Points, in no order, along strands that fork, close into loops and pass close to each other.
In the rows, zero is written as 128.
Two points are linked if the straight distance between their rows is under 151.
Q426: [108 114 140  78 141 127 111 178 142 108 165 104 115 145 160 122  88 196
 108 142  85 151 141 176 123 134 140 104 129  87  91 109 153 139  96  92
 164 104 129 129 125 138 127 133 139 112 167 132  76 131 155  80 131 165
  85 129 144 171 134  92 124 189 148]
Q106: [127 155 127 102 176 170 146 142 115 125 147 121  80 148 147 103  88 232
 137 144 138 149 161 156 142 122 106 104 174 110 118 113 176 108 169  98
 125 117 134 141 161 114 152 154 103  94 162  65 138  94 115  59 112 122
 120 112  98 172 111 183 144 121 128]
Q367: [117 140 166 155 142 159 175  83 103 105 123 109 129 106 151 120 126 111
 185 107 131 159 195 138  84 167  96 134 110 102 175 155 187 120  91 131
 182 116 156 128  84 115 134 155 154 129 103 110 130 117 180 156 114 121
 134  92 175  97 156 113 131  74 145]
Q565: [130 135 131 125  84 128 120 130 138 130  88 150  94 146 124 169 115 200
  84 126 190 138 145 107 183 110 127  62 181 132 105 113 104 145 181 128
  60 120 107 124 163 122 127 104  75 148 145 132 149 120  71 156 123 120
 137 186  60 143 100 159 104 105  89]
Q633: [102 111 164  73 181 118 112 159 144 130 148  95 116 137 140  82  89 168
 120 181  73 169 130 130 108 117 115 115 123 113 103 127 198 151 110  53
 141 142 130 145 120 107 161 115 142 100 139  88  79 101 145  61 116 155
 116 108 133 176 135 123 158 154 120]
Q358: [128 140 110 123  99 145 104 129 127 131 118 148 175 114 128 141 128  87
 106 146 110  93 140 119 136 131 150 115 115 110 136 135 105 143 110 129
 109 149 108 145 117 113 127 124 114 150 108 168  94 148  99 158 134 119
 119 133 111  85 161 113  95 131 129]
Q177: [131 162 106 111 152 161 141 140 123 129 135 130  95 153 140 117  90 217
 114 142 152 129 154 156 162 120 116 106 170 110 113 116 150 101 181 115
 106 112 120 128 164 118 136 138  99 117 166  92 153 101  87  68 121 111
 136 133  82 159 103 177 128 115 130]
Q23: [109 133 165 108 150 144 159 134 109  79 136 125 126  91 135  95  50 136
 154 138 108 192 184 113 121 145 116  67 126  83 197 114 168 169 142  77
 162 165 127 122  75 122 168 135 142 111  96 111 130 100 165 194 134 110
 115 124 135 154 136 129 161 108 128]
Q737: [121 115 157 108  84 106 116 162 163 111  79 155 129 142 114 159  87 142
  77 112 145 160 177 119 164 114 134  50 167 110  98 102  67 171 131 120
  94 128 106 138 145 138 121 138  39 125 143 171 117 134 147 171 134 108
 110 179  99 159  86  99 105 148 120]
Q810: [153 123 112 119 139 111 102 173 144 146 104 165 146 191 131 145 127 150
  76 168 121  75 106 119 171 100 142 141 144 161  97 101  87 124 117 147
  72 118 103 163 172 147 122 111  63 131 153 182 105 148  72  97 149 114
 120 136  71 129  87 107 103 154 110]
Q145: [120 122 123 101 150 150 129 152 115 115 168 106 112 130 144 100 109 180
 136 148  94 145 130 173 122 111 143 127 115 100 118 126 163 130 121  91
 178 115 142 149 127 120 142 146 143 102 146  98 107 122 155  81 126 148
 103 128 142 157 134 126 142 164 172]
Q373: [140 122 113 121 205 127 138 131 109 148 186 112  91 167 137  83 135 194
 164 140 122 113  86 170 110 113 134 200 123 154 116 134 159  73 149 120
 182  90 143 106 170 124 142 132 138 115 170  53 151 121 125  36 146 126
 159 101 108 167 108 171 164 170 149]
Q759: [153 110 113 125 201 142  98 114 122 153 181 104 161 100 141  93 160 116
 150 172  75  78  80 161  69  90 140 182 126 144 120 154 145 110 132  95
 137 155 108 120 101 102 156 108 143 122 112  98  96 129  87  47 135  87
 136 101 130  93 130 158 136 177 145]
Q480: [148 118 123 145 200 134 146 121 117 132 191 109  79 155 148  79 152 176
 186 128 123 131  82 171  94 123 143 209 102 184 124 150 160  77 137 122
 197  83 134 117 158 119 164 148 140 117 152  49 155 117 146  48 153 137
 161 100 142 164 125 176 164 152 156]
Q357: [115  97 159 165 148 140 158 116 133 115 127 118 107 111 138 117 138 137
 174 105 119 155 133 152 106 161 114 173  97 147 146 157 181 138  87 132
 201  84 148 118  97 145 133 173 189 126 139  90 143 112 202 115 117 203
 121 103 229 142 149 100 157 102 153]
Q10: [142 112 101 143 174 107 121 148 122 178 161 116 133 138 114 113 155 121
 140 139 138  66  51 124 123 106 116 193  97 161 105 139 127 104 144 137
 135 134 149 109 149 153 122 126 169 102 141 117 166 133  93  67 131 127
 145 118 106 137  92 159 164 162 124]
Q895: [135 115 114 118 173 146 102 150 126 150 163 131 161 127 142 112 141 117
 115 180  71  74 102 151 110 106 147 164 107 120 115 145 128 129 113 100
 128 142 102 144 126 107 153 119 126 117 120 130  95 142  88  70 139 101
 118 112 119 106 139 128 119 177 154]
Q916: [140 160 105  86  79 175 108 134 115  79 137 167 147 120 134 123  88 100
 126  99 124 134 172 144 148 122 159  42 184  64 147  99  74 151 138 134
 131 145  97 108 129 132 104 150  81 154 102 155 109 154 132 204 158  89
  98 154 118  95 123 133 105 147 151]
Q266: [115  99 110 135 133 104 120 173 139 153 145 123 147 131 139 140 149 124
 118 143 106 105  81 141 132 117 137 169  84 130 100 133 112 125 115 131
 144 114 137 116 139 173 115 149 184 102 163 148 142 154 151 102 121 165
 104 130 146 136 115  88 148 180 149]
Q846: [125 105 125 177 151 103 162 109 145 163 118 107 102 133  98 122 158 115
 139 112 160 122  73 102 123 136  89 188 115 173 131 147 156 118 130 124
 152 135 161 119 119 134 124 147 183 100 125  76 176 105 124  96  99 160
 171 107 181 167 120 163 165  91 119]
Q93: [114 133 169 161 152 131 169  94 120 113 114 117  90 112 119 106 112 114
 158 132 126 182 153  96  92 163 104 118 126 128 203 144 202 116 126 104
 157 154 139 159  62  98 164 110 167 118  67  70 137 103 144 152  87 125
 152  87 164 149 143 170 156  54 102]
Q24: [164 130  96 156 150 130 103  75 104 148 153 100 153  95 130 111 183  83
 151 142 115  73  99 133  80 131 119 182 130 153 135 152 132 101 146 149
 100 153 121 102 117 121 123 100 166 143 110 131 130 133  83  92 120  91
 146  96 128  73 144 158 138 103 123]
Q453: [120 129 136 111  45  87 111  81 145 132  77 139 134 123 101 180 165 108
  95  81 178 151 134  80 158 106 151 105 142 154 131 113  64 157 123 170
  51 129 133 111 128 135 111  78  97 168 122 168 103 147 134 225 157 152
 114 157 100 111 155 107  76 106  85]
Q275: [137 149 114 122  66  97 124 103 132 131 100 148 150 126 119 166 158 107
 104 102 168 116 116  86 172 101 154 130 130 140 120 100  63 143 132 172
  71 126 126 127 140 148  98 110 113 148 134 169 130 153 122 195 145 155
 128 155  92 118 132 121  93 113 118]
Q800: [123 131 147 162 163 136 149  63 104 133 156  87 142  91 198 126 162  89
 183 112 121 126 183 153  46 158  58 175 110 139 137 169 182  85  90 129
 143 106 154 101  97 127 128 145 176 143 126 140 125 105 142 125 100 100
 176 127 183  43 142  86 138  57 143]
Q85: [ 88 111 158  97  79 109 136 147 154  96  79 148 168 110  89 152  97  79
 111  77 131 177 164 105 162 134 116  56 125  84 114 114  80 165 115 138
 145 130 131 103 110 133 100 150  87 144 123 169 126 145 206 198 140 114
  94 155 154 129 123  88 104 160 132]
Q592: [130 121 121 168 105 117 144  73 119 144 103  94  84 135  75 148 164 114
 134 115 178 133  98  90 127 141 101 141 141 161 162 149 143  95 153 155
 105 153 155 116 111 105 129  64 166 140  87  90 163 118  78 134  98 110
 171 127 135 137 148 194 124  61  82]
Q149: [157 158  98  90  88 169  84 148 124 100 135 173 119 133 142 150  87 140
 114 139 124 100 158 132 150 120 177  58 194 112 132 101  78 154 162 126
  80 122  70 138 149 123 124 119  67 167 109 146 104 141  64 177 160 106
 104 166  75  92 122 134  95 136 110]
Q872: [116 124 153  89 201 131 109 134 125 152 167 104 116 135 131  63  95 167
 134 186  89 149 109 134  94  92 128 133 151 124 121 122 194 139 137  68
 133 153 123 152 129  91 172 115 132 111 111  66  88  91 108  42 117 110
 141  95 113 157 117 168 163 148 125]
Q516: [108 129 148 120 123 144 147 149 125 103 115 125 127 103 119 125  86 143
 127 138 117 169 171 134 140 134 125  83 122  93 153 125 156 160 126  78
 153 149 128 144 103 118 136 135 128 102 119 114 130 112 154 146 118 132
 112 138 140 154 122 120 140 133 137]
Q159: [129 114 138 114  92 108  90 132 146 132  78 149  98 128  95 166 129 134
  82 162 152 128 119  91 149 130 155  68 154 153 142 128 100 168 148 111
  64 151  91 146 141 117 143  74  84 152  89 153 113 133  68 174 128 111
 133 158  79 131 131 137  89 104  79]
Q63: [111 131 134  80 128 162 109 189 139 100 130 144 143 139 136 128  59 141
  99 157  88 146 185 143 138 133 133  56 160  77 111 106 101 168 114  86
 130 141  99 152 126 132 139 148  76 101 121 158  91 132 120 148 145 108
  92 141 112 136 106 100 111 173 139]
Q408: [135 150 118 121 106 152 138 146 124 120 108 139  97 134 134 140  97 195
 101 138 169 136 148 136 171 124 118  80 170 110 111 116 127 127 172 117
  97 130 120 131 154 123 128 133  88 121 141 116 149 114  90 115 116 112
 128 158  79 155 106 159 115 116 121]
Q610: [128 106 105 126 123  95 113 203 145 142 139 129 147 169 146 153 134 132
  94 135 105  98  86 133 138 125 140 164 100 127  79 101  90 119  99 145
 119  90 126 132 143 179 107 139 156 106 175 185 123 154 144 102 126 161
  94 147 123 158  99  70 134 201 128]
Q215: [173 126 105 146 166 155  97  89  96 141 171 104 162  82 129  99 177  99
 150 154  94  68 103 148  62 120 133 175 141 143 145 147 143  92 145 134
 120 148 100 108 105  87 149  87 142 140 105 112 118 136  77  79 135  72
 138  96 128  68 148 169 134 122 130]
Q652: [155 152  87 150 131 112  92 108 122 174 148 155 177 118 149 136 185  59
 135 141 111  39  83  91 117 118 127 180 113 167 115 122  74 112 136 189
  46 143 106 106 153 171 103 107 172 135 138 178 119 157  95 138 144 132
 130 113  88  72 117  97 126 125 102]
Q260: [116 112 134 110  96 111 124 181 152 118 105 131 143 142 113 149  99 139
  80 129 127 147 147 137 166 116 133 108 125  91  85 105  95 144 110 126
 128 119 126 135 128 143 107 151  98 116 161 168 130 134 151 129 126 145
 100 160 140 167 106  78 126 178 143]
Q752: [109 125 146  91  48  92  97  92 146 111  76 151 142 121 112 173 143  91
 104  75 163 169 159  86 138 127 156  73 165 145 147 119  59 173 112 170
  53 133 119 102 123 132 113  88  79 185 106 170  70 149 152 246 161 137
  91 153 100  89 163  94  65 117  83]
Q658: [115 122 110 139 104 118 137 141 128 136 115 127 168 110 124 144 151 108
 122 122 122 114 105 127 139 121 128 156  83 120 112 136 109 136 112 148
 144 123 144 123 121 159 109 156 164 111 152 162 142 144 154 142 113 151
 118 122 163 118 132  87 132 144 145]
Q428: [121 157 127  76  79 155 112 133 132  81 116 172 167 124 120 124  86  72
 130  91 115 155 174 120 137 147 136  34 164  68 139 105  61 165 124 134
 127 145 104  87 117 132 113 144  69 168  88 164  95 156 159 223 156  73
  94 147 128  83 135 108  95 144 137]
Q899: [148 158  92 106  95 155 113 159 124 115 135 161 146 145 138 131 101 139
 110 134 127  99 152 146 170 102 158  97 159  92 119 102  91 140 136 134
 110 121  99 145 149 123 110 134  79 142 136 158 118 141  97 139 152 109
 105 164  90 115 118 121 101 161 146]
Q685: [140 118  99 152 139 103 104 171 150 164 131 154 170 152 137 143 159  88
 104 152 111  59  58  94 145 101 136 180  94 163  95 118  76 115 115 157
  84 131 111 137 161 177 114 130 140 106 145 188 118 159 114 114 149 144
 112 130  95 108 101  88 128 164 123]
Q68: [106 108 130  86 133 140 114 189 141 117 134 130 141 148 141 137  79 158
  89 149  88 142 152 154 140 120 136 109 126  87  95 117 125 145 105  98
 149 121 127 146 130 140 123 143 104 115 149 157  92 131 142  98 135 139
  89 138 136 155 121  88 114 179 147]
Q950: [110 108 141 127  86  89 142 172 148 124  95 122 141 151 103 165 126 139
  77 106 143 148 126 127 164 121 131 120 115 112  69  90  78 136 111 146
 131 105 135 126 144 161  87 147 118 122 184 176 151 141 183 137 128 171
 104 169 157 188  91  72 131 174 131]
Q908: [137 137 132  72  69 128  88 149 158  95 101 190 142 139 124 148  96  86
  92 107 122 142 161 117 144 131 175  35 182 125 127  99  37 167 124 140
  88 122  91 129 132 136 126 128  38 165  97 189  84 160 115 225 170 109
 105 161  95  96 122  93  80 148 114]
Q628: [103  95 148 145  91  75 148 153 152 129  87 127 141 119  93 172 137 115
  88 103 152 147 107 114 162 127 132 140  95 112  88 111  90 143 108 138
 131 104 142 117 126 154  88 145 146 111 180 163 169 138 187 153 115 193
 106 160 174 178 101  64 140 151 129]
Q374: [149 148 124 136 165 158 153 112 106 106 189 112  94 129 155  96 131 181
 176 138 117 145 138 182 108 119 151 162 116 116 136 133 164  98 143 102
 195  97 142 148 141 111 152 152 127 111 141  64 139 123 158  90 144 136
 123 109 139 145 146 156 149 142 179]
Q765: [ 94  95 177  95  90  99 116 182 174 101  79 158 153 139  82 157  80  86
  89  88 118 186 163 128 153 135 119  56 142  97  87 101  55 154  99 124
 141 114 124 116 115 132 102 151  47 134 145 191 114 144 197 169 147 119
  88 177 159 160 100  65 114 195 137]
Q302: [144 141  82 113 174 150 129 148  98 134 180 117 113 163 156 103 127 192
 138 146 120  97 113 180 134 104 149 178 131 115 118 123 142  80 149 127
 161  87 133 120 166 134 135 136 129 114 173  95 151 133 118  57 144 121
 127 132 102 140 112 150 137 180 169]
Q258: [109 114 135 130 126 121 147 148 139 134 108 120 134 129 116 137 118 149
 102 147 130 136 122 130 150 124 125 115 103 120 118 135 150 140 126  99
 140 149 140 149 129 123 130 142 134 104 133 115 138 112 126 104 105 141
 124 130 140 157 119 123 138 146 141]
Q608: [156 143  86 146 154 127 116 135 110 172 157 133 143 143 118 116 156 122
 133 150 136  59  67 126 139 106 143 193 122 158 133 125 109  83 160 162
 121 124 126 104 165 140 122 106 140 123 163 126 167 143  77  83 152 112
 152 113  76 103  95 165 140 160 124]
Q107: [144 146 110 120 173 160 121 120 102 132 178 118 106 123 128  85 108 181
 145 157 119 117 121 164 121 109 149 134 158 123 143 119 174  99 174  93
 137 143 120 146 141  85 170 111 100 121 121  74 132 109  87  66 131  90
 140 110  96 136 114 198 134 126 143]
Q915: [105 101 138 139 109 106 150 165 137 118 111 105 119 120 110 152 121 148
 108  98 132 158 113 148 148 144 125 140  98 116 104 110 139 145 103 122
 179  94 154 110 120 151  94 150 168 115 173 138 158 133 193 125 116 201
 102 138 195 171 117  82 150 152 139]
Q615: [129 132 165 178 160 151 163  76 100 125 151 101 123 107 177 115 162 108
 195 109 117 140 180 150  55 166  75 181  98 140 142 163 174 105  78 133
 177  90 148 128  97 127 129 165 170 140 122 105 128 105 177 130 107 129
 148  92 199  79 147 101 144  63 158]
Q817: [110 145 164 136 141 130 159 113 103  87 117 116  96 100 130 100  82 124
 150 140 126 186 172  99 104 158 114  86 122 104 205 130 186 148 144 100
 152 173 125 141  70 114 172 116 153 122  68  92 133 111 146 187 103 108
 143 107 135 143 143 160 151  63 108]
Q185: [ 96 140 151 112 113 144 143 110 116 112 105 127 179  93 126 135 117  87
 140 116 127 133 187 119 112 150 100 101 107  88 158 152 144 149 107 124
 138 143 143 109  91 110 111 133 150 137 101 153 110 128 161 182 114 111
 115 122 145  79 161  94 111 111 129]
Q574: [125  91 107 139 172  99 115 157 132 164 151 107 128 125 136 117 160 123
 140 144 121  78  52 138 115 119 121 197  91 155 106 143 132 121 129 127
 141 120 147 104 147 175 129 145 191  87 156 120 151 141 130  70 117 156
 128 117 134 150 110 121 170 171 133]
Q456: [108 109 151 140 107  80 114 121 182 151  61 157 177 102 119 175 156  55
  89 116 139 126 113  69 152 127 120 123 100 165 110 142  76 147  91 157
  58 139 120 131 114 133 120 117 112 136 121 208  94 145 138 186 130 146
 126 133 122  86 159  66  91 117  88]
Q491: [122 107 121 151 134 103 147 116 138 153 109 117 127 123 106 135 155 125
 116 134 150 119  88 112 149 120 107 156  96 144 117 140 150 134 128 119
 133 141 141 134 127 134 119 137 167 102 132 111 156 121 117  98 103 150
 150 123 154 153 117 141 159 117 128]
Q898: [131 115 127 150  95 113 106  82 125 142  84 112 108 114  90 151 163 102
 111 141 161 117  90  80 136 128 118 118 134 152 152 149 131 138 146 154
  65 164 133 120 118 113 129  56 155 157  86 134 136 128  77 145 103 111
 148 133 106 117 156 168 116  80  83]
Q868: [ 97 139 153  87  84 143 132 137 145 100  92 154 195 116 105 141 100  62
 119  85 119 154 167 113 139 143 119  62 131  80 131 125  78 152 105 147
 145 123 129 102 108 131 100 150  94 150 101 178 102 145 180 206 141 110
  95 137 142  93 144  83  93 157 137]
Q581: [129  88 124 124 180 104 115 151 130 148 166 102 105 137 143 101 151 173
 144 143 109 106  67 156 101 120 129 188 100 160 105 142 164 118 119 113
 173 113 154 109 144 147 134 134 187 106 152  97 130 120 132  51 120 169
 134 110 152 170 120 132 173 176 137]
Q792: [158 150  76 157 150 133 138 108  96 163 164 128 122 139 102 106 166 121
 158 121 145  82  78 124 128 137 135 194 120 170 147 133 116  55 176 180
 142 113 134  87 165 135 119  96 150 129 164 101 198 140  88 109 152 112
 182 109  71  99 115 192 147 124 133]
Q952: [140 164 110 154  62 138 164  76 107 105 107 122 126 134 123 161 144 120
 154  73 175 138 147 116 146 134 131 119 122 109 154 126 117 126 128 175
 144 135 158 125 131 135  95 150 127 143 123 132 168 132 157 186 126 139
 141 132 142 122 149 130 107  87 129]
Q444: [115 117 120 144 117  95 106 108 146 163  94 130 175 101 137 157 174  61
 119 127 137  93 101  78 131 127 102 144  92 152 110 146  96 133 110 169
  55 147 123 114 127 147  98 116 158 134 125 183 108 142 111 151 118 137
 141 114 125  85 154  88 104  99 107]
Q287: [113 140 128 149  84 105 155 105 125 127  96 130 160 114 109 160 150  98
 127  86 163 134 136 104 143 129 117 136 104 108 128 137 103 144 113 160
 129 134 155 118 118 145  85 149 151 125 134 151 150 135 162 177 113 148
 128 127 155 115 138  92 114 102 136]
Q755: [153 173 116 166  91 155 164  74  87 105 135 113 109 135 132 143 151 128
 171  92 170 130 163 131 121 158 124 130 126 116 171 134 146 102 132 166
 150 130 148 137 124 119 112 134 128 146 106 108 159 128 134 173 136 113
 140 117 141 114 164 148 111  71 135]
Q225: [133 153 145 134 170 152 160 123 117 118 155 121  65 145 147  89  85 199
 159 131 141 180 150 142 119 136 114 103 164 135 149 108 197 114 167  88
 137 142 144 159 144  98 180 142 120 101 130  44 147  85 136  89 109 131
 139 116 116 190 109 188 166  86 121]
Q350: [133 136 162 132 191 129 143 118 133 132 159 111  74 147 118  69  93 162
 158 149 128 184 114 128  88 115 122 124 156 155 147 120 221 116 155  83
 161 151 147 163 126  86 182 126 131 108 100  34 133  77 131  66 104 118
 160  90 130 181 119 201 173  92 123]
Q411: [123 142 123 102 164 164 117 135 108 137 163 117 128 127 137  98 106 166
 133 178  96 122 132 149 120 104 141 127 148 103 127 123 167 137 154  71
 128 150 120 156 134 100 161 123 115 119 119  96 106 108  93  78 123  98
 127 119  92 141 123 157 129 146 147]
Q363: [121 133 136 116  73 127 123 150 139 104  99 150 128 119 113 145  94 131
  97 109 150 156 165 126 165 120 139  50 154  99 129 110  92 167 144 114
 109 151 112 129 130 135 118 132  82 130 114 154 127 130 130 181 133 105
 115 166 111 141 115 120 105 133 120]
Q410: [153 139  88 139 127 115  95 145 152 156 128 174 181 135 150 148 160  65
 112 146 105  61  79  95 134 106 144 168 101 166 115 114  61 126 116 177
  64 126  94 143 145 162 115 122 130 133 140 198 104 166  97 142 159 137
 113 120 100  77 128  83 113 150 117]
Q660: [121 104 134 117  99 115  87 118 132 128  84 136 114 119  87 156 138 101
  95 176 133 120 108  80 140 145 145  92 141 151 151 148 115 158 136 125
  62 159 100 131 115 106 156  59 118 160  75 157 100 131  69 165 122 113
 136 144  92 111 159 137  99  97  77]
Q206: [156 162  95 166 107 151 149  81  85 120 146 112 110 127 127 134 169 136
 170 100 163 115 135 135 129 149 132 161 120 138 162 137 137  78 155 175
 141 127 140 128 131 113 114 117 138 141 118 111 172 132 109 143 127 114
 158 109 118 107 153 177 120  79 125]
Q814: [147 133  99 138 130 144  94 126 114 147 141 140 160 120 132 121 143  90
 119 170  94  71 115 134 120 114 150 144 122 126 134 142 121 129 122 113
 111 147  98 144 125 111 133 105 120 134 112 152 105 138  76  99 130  99
 130 118 117  87 137 135 110 144 134]
Q819: [112 101 184  79 176 112 121 144 155 124 147  89  86 134 143  80  91 185
 135 154  84 186 113 123  89 128 126 119 124 117 116 126 219 143 109  66
 159 128 146 146 115  98 156 120 171 121 140  67  93  92 171  60 114 190
 122 105 167 177 147 123 184 133 129]
Q863: [110 142 168 122 135 152 169 105 106  96 117 121 146 102 130 117 100 108
 172 102 122 168 190 127 110 171 106  91 115  77 184 152 162 139 103 111
 188 137 148 122  80 117 133 149 146 124  94 110 124 126 193 188 121 123
 108 109 163 115 143 107 130  92 140]
Q469: [146 158  87 124  72 125 127 128 128 126 115 151 144 140 124 153 136 123
 105 115 153 100 126 108 181  93 156 119 140 125 120  98  81 130 147 165
  93 120 115 134 152 141  97 119  99 150 148 155 144 144 103 163 151 136
 123 162  75 114 117 133 103 139 130]
Q128: [111 139 143  93 110 152 125 162 122  89 119 149 125 108 126 119  61 133
 101 131 118 165 181 125 150 144 134  30 153  82 146 102 105 185 145  89
 123 165 103 122 118 129 141 144  87 121  94 149 120 126 126 201 141  97
 108 147 109 130 115 118 117 139 122]
Q157: [111 108 168 104  82  91 115 171 176 103  75 152 136 150 106 158 102 118
  74  88 134 180 175 120 158 117 133  58 167 104  70  87  48 157 113 134
 105 118 114 134 139 141  98 144  29 137 160 189 117 139 173 165 146 116
 101 193 132 172  82  84 112 174 123]
Q994: [138 139  83 116 150 143 116 167 110 135 169 129 140 156 156 116 128 168
 119 153  98  89 105 162 140  98 157 166 113 108 110 116 122 106 126 122
 145  99 125 135 158 145 124 136 135 114 167 127 135 146 115  81 139 123
 113 132 113 130 119 119 125 183 165]
Q16: [132 115 110 130 123 108 108 187 151 149 123 145 149 178 136 147 126 140
  80 157 120  80 100 119 166 105 134 154 113 136  85 110  93 122 114 141
  97 114 113 150 158 160 116 128 103 113 159 184 116 142 110  88 136 134
 107 132  94 145  94  88 124 173 124]
Q83: [107 101 135 147 121 127 161 149 123 115 129 107  96 114 121 136 128 146
 139  93 121 155 114 156 129 159 134 153  93 137 126 127 154 136  91 133
 196  87 155 101 122 159 107 175 187 116 162 120 156 130 201 116 123 218
 115 130 215 177 129  86 166 131 153]
Q795: [129 131 146 177 130 129 159  69 109 130 111 101  95 110 132 129 157 102
 160 115 148 148 154 106  84 172  86 143 125 139 174 162 189 100 119 143
 138 147 146 136  79 105 139 108 170 132  80  94 144 111 125 137  80 107
 164 100 163 113 150 154 131  52 103]
Q693: [143 143 122  79  87 159  84 169 144  90 111 186 136 142 138 141  76 110
 103 121 110 129 177 136 147 127 171  35 195 103 126  93  57 168 141 126
  98 135  77 135 143 130 120 140  42 149 107 177  93 151 102 201 162  94
 100 161  96 104 108 112  96 149 122]
Q384: [124 104 157 111 172 109 128 130 142 130 159  97  77 143 143  77 121 186
 155 139 101 154  88 159  93 118 133 167 120 149 104 135 203 123 122  88
 182 115 158 142 139 113 153 138 172 114 150  56 107 103 155  33 112 176
 132 104 168 182 133 142 175 147 140]
Q74: [140 128  99 154 123 122 110  83 114 154 122 112 157 103 130 138 178  79
 133 134 133  77  97 110 116 125 108 168 111 152 131 146 122 119 130 167
  81 147 130 124 123 133  98 101 167 138 118 156 131 133  93 123 109 112
 147 116 127  70 145 137 121  94 111]
Q96: [124 133 134 163 146 123 126  58 104 140 146  88 149  82 180 131 164  66
 160 121 111 114 163 137  54 156  60 159 126 139 133 168 170  89 108 145
  99 134 153  96 103 124 107 114 182 150 119 154 114 109 113 119  89  86
 173 125 157  34 149 100 127  64 116]
Q684: [111 144 138 141 119 136 129  77 106 132 124 109 172  94 157 141 149  77
 147 118 129 110 162 122  86 154  90 137 106 110 139 168 152 119 104 148
 114 137 150 107  95 116 107 120 169 156 113 153 116 121 127 151 100 110
 144 120 150  51 164  87 111  81 121]
Q927: [136 109 124 123  91 110  92 119 148 142  91 151  94 146  94 168 141 157
  81 155 168 112  98  93 184 109 144  91 163 169 114 119 100 147 159 138
  52 133  96 139 160 115 135  67  79 168 111 149 125 134  56 153 138 127
 132 170  59 135 116 155  95  99  91]
Q786: [151 124 135 159 183 151 158  99 109 125 188 116  87 133 148  83 157 161
 196 127 121 147 114 175  89 134 141 197 102 162 149 147 166  94 132 109
 203  99 132 145 127 112 163 154 139 121 121  54 142 111 167  75 139 139
 150  88 158 146 147 171 158 120 162]
Q576: [127 111 140 204 161 106 174  88 146 166 112 116  81 136 106 129 172  96
 156  93 172 138  95  94 105 162  65 192 119 184 133 151 159 113 112 144
 155 126 150 128 108 137 132 148 187 109 102  67 184 100 123 111  92 159
 189  93 195 158 132 181 157  65 111]
Q482: [142 123 162 123 188 122 146 118 134 127 168 102  63 160 139  66 116 182
 173 134 122 175 103 153  92 121 120 162 129 160 122 131 215 109 131  90
 179 109 149 156 149  99 173 143 144 117 136  36 125  89 160  42 120 164
 147  93 153 195 130 177 183 117 135]
Q826: [163 162  78 161 136 148 150  93  92 136 154 118 103 139 111 120 154 134
 152 106 150  94 109 142 143 137 142 168 125 157 156 133 134  60 170 171
 137 114 134 110 158 113 128 109 130 140 151  92 186 138  86 115 151 109
 174 119  90 103 138 197 127 107 135]
Q697: [122 121 147  79  62 106  94 133 160 104  77 172 138 125 112 155 117  82
 104  89 145 163 157 104 137 142 167  41 169 136 148 116  43 180 120 146
  79 134 103 114 125 135 130 106  51 166  90 189  77 148 133 252 166 115
 100 158  95  95 145  99  74 133  95]
Q926: [133 125 125 171 149 139 162 112 117 132 145 117  97 124 138 110 156 139
 177 115 129 139 122 155 108 155 125 192  92 153 136 150 163 112 115 132
 193 104 145 142 123 139 139 172 166 112 129  85 162 118 164 109 124 157
 144 106 178 142 140 149 157 107 161]
Q956: [157 140 101 150 166 155 136 107 101 137 175 120 108 125 121  91 136 153
 150 137 135 100 104 164 126 114 144 164 138 151 147 140 155  73 174 127
 157 120 129 125 144  93 147 111 126 127 135  73 162 115  81  64 140  92
 165 106 100 132 117 202 140 127 142]
Q678: [110 118 137 121  96 108 121 138 171 137  83 158 191 113 114 156 135  74
  92 124 118 121 133 110 154 125 130 109 103 130 112 144  82 155  96 146
 101 135 123 143 114 130 120 136 109 133 121 198 102 143 138 169 131 132
 108 135 129  96 156  76  95 144 120]
Q666: [128 132 147 197 130 129 178  72 122 139 115 101 100 118 129 138 170 104
 162  90 168 135 141 108  99 169  75 173 104 159 155 163 172 108 105 152
 145 119 161 135  93 127 121 131 175 124  94  92 152 107 129 135  89 132
 173  97 180 117 145 155 132  42 109]

A piece is two or more points that can be reached from each other along the links. Count, over all rows, the pieces, the separate loops (a circle has one, a figure eight two, a Y none), the forks (points with three links) and the tips (points with one).
pieces: 5
loops: 7
forks: 8
tips: 4

Name the points in between on the shortest way along the links from the first point to the second, in order.
Q63, Q149: Q128 > Q363 > Q737 > Q157 > Q765 > Q85 > Q868 > Q428 > Q916 > Q693
Q898, Q225: Q660 > Q159 > Q927 > Q565 > Q408 > Q177 > Q106
Q68, Q373: Q426 > Q145 > Q374 > Q786 > Q480
Q810, Q159: Q16 > Q610 > Q266 > Q574 > Q581 > Q384 > Q482 > Q350 > Q225 > Q106 > Q177 > Q408 > Q565 > Q927
Q952, Q608: Q755 > Q206 > Q826 > Q792
Q453, Q868: Q752 > Q697 > Q908 > Q693 > Q916 > Q428
